A landscape with many valleys, sampled at points; each row gives a point and its height.
A ball rolls from a point to the lowest of its 2 nearest points, and stops where none of them is lower. Distance is the straight distance between rows; heights are no part of it.
lop: [  8   2 -10  -4  -5  11 -26  26   0  -4   9  26  -2   4  11  -3  12 -17
   4 -15 -19  10]  h=36
Gako: [ 37  -2  -4 -24  -6  18  12   8 -14  12  10  10   5   4  13   6   5  -2
  11  -2  37  16]  h=108
Muv: [ -4 -10 -12   9  -8  -4 -16  17 -13 -19  -3   4  10  -8  -5   2   4 -13
   3   0 -28  -4]  h=426
Fug: [ 10   3   1 -24  13  12   3 -15  12  14  14  10   3   8  15   1   5   5
  -1  -2  43  17]  h=207
kez: [ 27  11  -9 -10  -9  17  -9  14  19  10  20   2 -13  37   8  -4  18 -23
  11  -3  -9  10]  h=297
koso: [ 11   8 -10  -8  -2   2   9 -20   1   8   5 -12 -12  -3   1  19  -5 -18
 -14   0  31  14]  h=671
bebi: [-31  13   9  10   6  -9 -32  -3   5 -18  -5  19  -9 -14  23  -4   6   1
 -16 -30  -2   2]  h=380
Nese: [ 19 -16  -8  -6   5   5  -1  16   0   7   7  -1  11  16  -7 -13  13   2
  19  15  -7  -6]  h=228
nipe: [-13  14   2  26 -20  -6  -6  11  12  -6  -8  -4 -28  24  18   2  21  -6
   9 -24 -24 -20]  h=758
bunon: [ 33  -2  -9 -14  -3  13  -4  11  15  18  15   2  -7  25   6  -6  18  -9
  14   3   7   9]  h=242
Zel: [-20  13  13  12  -1  -5 -36  10  13  -6  -6  25 -21  -7  29 -13  12   1
 -11 -35 -12   2]  h=316
Tudon: [ 32  -2 -11 -18  -8  18   6  14  -5  11  10  -1   6  14   3  -1  14 -10
  19   9  19  10]  h=176
Vovem: [-21 -17   3  14  12 -11  -3  -4   2  -6  -6   1  11   0 -13  -2  -8  18
  -6   7 -20 -19]  h=73
Vol: [-30 -12  11  13   6  -9   3  -4  -5  -1 -15   2  10 -19 -18   6 -24   7
 -14  13 -20 -10]  h=280
sobem: [  1   0  -3  -6   5   6   5 -10 -12   7  -5   4   0 -23   0  12 -15  -5
 -13   3  22  13]  h=560
zeze: [-16 -12   6  -7   8  13   9   8 -19  -1 -11  17  13 -27 -15   3 -24  -2
  -6  12 -10   6]  h=413
keva: [ -3  18  -4  16 -22   7 -16  22   7  -8  -1   4 -26  22  19   3  19 -23
   5 -25 -23  -8]  h=797
gaf: [  1  15 -11  15 -19  -3 -22  18  -3  -9  -5  -1 -21   6  17  11  12 -27
  -3 -22 -16   0]  h=831
Sobe: [ 25  -8 -14  17 -27 -19  -4  12 -16   6  -5 -21  -1 -27  -2  -5   5  -1
   2  10 -15  -6]  h=416
paful: [-46  10  12 -19  22  14  -4 -10  22 -19  16  15  14  15  -2  -3  -1  -3
 -13  -4   4  -2]  h=574
Dugub: [  2   1   2 -19  19   3 -16  -8  -3  -5   7  49   4 -22  15  -6  -6  12
   6 -16   4  20]  h=206
delu: [  5   9 -16   5  -4  -6   3 -16  -5   0  -1 -15 -14  -6  -1  22  -5 -23
 -19  -5  13   5]  h=710
vis: [ 10   6  -9  -3  -4   6 -11  15  10  -4   9  -1  -7  30   2  -2  18 -17
   8  -6 -17  -1]  h=235
nesa: [ -8  -2   3  10  -2 -14  14 -19  -2  10  -7 -20  -3 -20  -9  10 -18   3
 -18  13  14  -4]  h=705
pum: [ -7  17   6  15  -6   7 -32  20  13   0   0  20 -30   6  29  -7  12  -6
  -8 -33 -12   0]  h=254
Vibip: [ -5   9  -8   8  -9   2  19  -9  -4 -21   1 -16  12  32 -20  19   5  -9
  16   5 -37  -8]  h=507
Kida: [ -7   5  -4   9   1  -9   8 -18   1  -1  -3 -18  -8   0 -10  18 -10 -10
 -16   7   4  -2]  h=765
nub: [ -4  -3   3 -11  17  -1 -15 -11 -11 -11  -5  35   1 -37   4  -8 -20  11
   4 -13  -3  19]  h=266
dut: [ 26 -11  -4  -1 -14  -6  10   4 -19  10  -4 -12  -3 -27   5  -4  -3   5
  -1   1  19   5]  h=577
Natan: [  8  -1  25 -15  11  -1   3 -18 -10   6  -8  10   5 -31  10 -18 -20  32
   9  -5  31  19]  h=350
noni: [ -7   1  10  -4  17  -7   3 -28  26  12   9 -18   8  17  -3  -8   2  12
   0  13  24  -2]  h=867
geli: [  3  17   2   1  -4  13 -26  18  19   6  12  19 -26  22  23  -7  15 -10
  -8 -24  -9   3]  h=186
zavu: [ 17   0 -10  -4  -9   5  13  -2 -23   8  -2  -4  -1 -26   0  14 -10  -8
  -9   3  23  10]  h=597
tob: [-32  -6  11  -8  18  12   6  -3   9  -8  -1  13  13   3 -16   4 -16  -4
 -12  11  -7  -3]  h=495
feke: [  2   4  -2   4   5 -12   8 -18  20   1   3 -18  -7  33  -5   4  10   8
   4   2  -8 -10]  h=804
Vup: [-33  -8   8  24   4 -19 -10  -2   5 -16 -12   2   4   2  -3   3  -1  19
  -5 -10 -22 -23]  h=244
buzos: [-11  14   8   7  -2  -3  -7   5  31   0   8   3 -19  39  11 -13  22   6
   5 -17 -15 -16]  h=676
vaman: [-24  19  -4  -9  14   4 -15 -12  12 -12  10  10  -4   8  11   8   6 -12
 -18 -16  14  11]  h=549
vuvez: [ -5  -7  15   2  11  -7   9 -24  11  16  -2 -19   9  -7  -4  -6  -8  16
  -3  18  28  -4]  h=899
vivad: [ 18  -7  18 -11  -5  -7  17  -5 -24   5 -11  -3  -3 -32   3 -19 -20  36
   3  -8  26  15]  h=409
sulob: [ -3  -1  -9   8  -6   0 -13  21   1 -15   0   3   2  17   0   1  16 -16
   8  -6 -27  -9]  h=345
tiv: [ 10 -21   0  -9  15   9   9  10  -4   4   2   2  18  11 -12 -14   3  15
  17  22  -2 -14]  h=325
fuva: [ 23 -11   2   3 -19 -10  23   7 -29   6 -11 -20   2 -40  -2 -13 -15  20
  -3   2  12   0]  h=522
til: [ -3   1   7   1  13 -15   0 -23  33  11   9 -15   1  32  -4  -7  13  19
   5   6   6  -9]  h=839
lelim: [ 29  -3 -15  10 -28  -6  -5  17 -15   4   3 -16   4 -15  -1  -2  11 -14
  11  15  -5   6]  h=330
sur: [ 20   1 -10 -25   6  18  12  -6   0  10  13   7   0  12   7   8   4  -8
   2   1  37  16]  h=162
lebe: [-24  10   2  16  -3 -12  -3  -2  16 -13  -3  -1 -15  28   9   1  19   6
   7 -20 -16 -20]  h=714
gosu: [-16  23   0  -9  13   1  -2 -27  20  -6   9 -12  -7  20   7   8   6 -11
 -11  -8  16   9]  h=594
dunif: [ 15  -4  -3 -16  12   7 -16   8  -3   7   4  33   1 -11  12 -11   4   7
   5 -10   4  16]  h=147
fepi: [ 14  -2  19  -8 -10  -3  29   4 -29   2 -17  -9   0 -41  -3 -12 -31  32
  -3  -3  17  10]  h=456
Faf: [ 28 -21   2  16 -15 -22   2   2   7  24  -2 -23  -9  -1  -1 -12   6  15
   5   9   0 -10]  h=493
nebo: [-30  -3   1  30 -10 -21  -9   3  -2 -18 -18  -5  -9   1   2  11   5   9
  -4 -17 -25 -25]  h=362
tapu: [ -4   7 -14  18 -15 -13 -12   7  -8 -13  -7 -12 -13   2   2  13   7 -18
  -8 -11 -19  -7]  h=879
beb: [-22  -6   9  -3  14   7  14  -4   3   7  -6   2   9  -2 -18   6 -18   2
  -7  21   1  -5]  h=431
Soge: [ 12   6 -12  11 -12  -9  16 -11  -2  -6   1 -24   3  25 -15  16   8 -10
  11   9 -23  -6]  h=374
Fos: [  5   1  22 -12  -7   7  32  12 -32   7 -18   2   6 -34 -11  -3 -31  19
  -4   8  14  10]  h=505
votof: [ 11 -20   2 -10  12  13   9  15 -20  -1  -4   9  19  -9 -10 -16  -4  14
  16  15  -1  -4]  h=404
pebul: [ 14  -7  -9   1 -13   9  13  15 -19  -8   1 -12  22  -4 -17   3   0 -10
  19  33  -3  -1]  h=64
bozu: [ 22  -5 -10   0  -4  -3   2   7  10   5   7 -11   1  28  -8  -2  15  -6
  17   9 -14  -7]  h=92
fil: [-45   0  13 -18  16  20   6  -2  18 -21   6  18  13  13 -13   7 -10 -10
 -14   0  -9  -3]  h=542
dus: [ -3  -7  -8  -3  -5  16   8  14 -18 -14   1   0  23  -4 -18  11  -9 -19
   6  24 -14   1]  h=245
vetim: [-21  11  11   2  14  -9 -17  -3  30   0  10   2  -3  26  11 -17  18  13
  -1 -10  -1 -11]  h=642
Ruz: [  3  11  -5  -5   3  -5   3 -30  16   5   5 -21 -12  13   5   9   4 -12
 -12  -2  25  13]  h=635
pebez: [ 18   0 -16  -6  -3   6 -12  10 -15   2   4  14   1 -13   5   8   4 -13
   1  -4   3  12]  h=234
let: [-10 -12   6 -10  19   9  -3  -1 -12  -7  -7  27   9 -26  -5  -9 -18  11
  -2   1  -5   8]  h=335
kef: [ -6   3  -7 -11  10  14   8  -6  -9   2   1   8   4  -7  -6  13 -12 -12
  -8   7  11   7]  h=517
zuzu: [-35  22   5  12   4 -12 -22 -12  12 -13  -6  -1 -11  -2  21   3   8  -7
 -16 -24   6  -2]  h=453
Kip: [  3  -2  10 -21  20  13   5 -11   4  12   6   8  11  -2   7 -10  -3  16
   4   6  37  10]  h=253
volo: [ 13 -15   2  14  -3 -23   4 -13  14  19  -2 -22  -5   8  -6  -4   4  18
   2  10   4 -12]  h=408
Kiz: [  0 -12  -2  14   5 -15   6  -8   5   6  -2 -14   2   3 -14   3  -4  15
  -1  14  -9 -16]  h=276
Nid: [ 33 -16  -3  18 -29 -23  -3   9  -2  24  -4 -23 -12 -20   5 -13   4   9
   2   5  -9  -7]  h=502
besum: [-18  -7  -2   3  -5  10  15   8  -8 -11  -5   0  19   0 -26  16 -16 -19
   1  20 -25  -9]  h=137
naro: [  1   5  23 -21  21   9  -1 -18  -1  10   1  17  14 -20  13 -13 -12  25
   7   0  37  18]  h=302
Bevav: [ 11  -7   0  11 -18  -8  28   2 -20  11 -10 -25   3 -33 -10   3 -17   8
 -10  14  10  -6]  h=586
kabik: [  3 -10   7  11  -9 -16  20 -15 -10  15 -10 -23   0 -32  -4  -2 -18  17
 -17  12  15  -5]  h=647
ziru: [ 17   7  -5  -2  -2  11 -29  20   9  10  11  27 -16   6  18  -2  10 -11
  -3 -18  -9  11]  h=115
vinur: [  8  -5 -16   3  -5   0  -9  14 -19  -6  -1   3   7 -17  -4   5  -1 -15
  -1   3 -11   3]  h=320
ges: [ 21  -1 -16   7 -18  -1   4  10 -10  -4   3 -19   9   3 -10   5   9 -17
  17  22  -8   1]  h=227
fisa: [-33  27   1  -2   5   1 -15  -8  16 -19   6   8 -14  13  21   3  15 -12
 -12 -28  10  -1]  h=510
dur: [  6 -22   2 -19  15  22   3  18 -20 -12  -3  29  24 -15  -8 -17  -7  10
  22   5  -9   4]  h=462
posus: [ 26   1 -14   1 -10  -2  17  -7   4   0   7 -24   8  33 -14   5  17  -8
  22  16 -20  -3]  h=241
Rur: [-20  -2   5   3   4   2  21  -5   3   3  -7  -5   8   8 -27  17 -20  -8
  -5  20 -16  -9]  h=329
pep: [ -9   3  -2  17   0 -17  -5  -9  16  -5  -2 -11 -10  24  -1   4  11   6
   0  -7 -14 -14]  h=759
sudu: [-29   8   7  -4  20  -2 -10  -9  21 -13  10   6   6  19   0  -8   9   6
  -7  -5   1  -8]  h=610
Vese: [ -6 -12  14  -9   3  13  24  13 -27   7 -15   6  16 -26 -19  -5 -26   8
   2  18  -1   1]  h=486

Where does a ball stop that starts at each point below?
fepi: Gako
gosu: lop
Kida: fuva
dur: dunif
Vese: dunif
fil: besum
Zel: lop
zavu: besum
vuvez: fuva

Call two points neighbours if one is among the 2 nearest of the other. Go from one point of each pair to the other, from neighbour to neighbour, staying as low as possible. Name the highest point that can't be avoided.
dunif / bozu: dur
lop / Vovem: Kida
pebul / besum: dus
fuva / besum: zavu
Gako / vis: kez
besum / Vovem: beb

For each start below, name every point that the ball comes to, in order.
koso: Ruz, gosu, vaman, fisa, zuzu, bebi, Zel, pum, geli, ziru, lop
Nid: Sobe, lelim, ges, pebul
Fos: fepi, vivad, Natan, naro, Kip, Fug, sur, Gako
buzos: vetim, sudu, paful, fil, tob, beb, Rur, besum
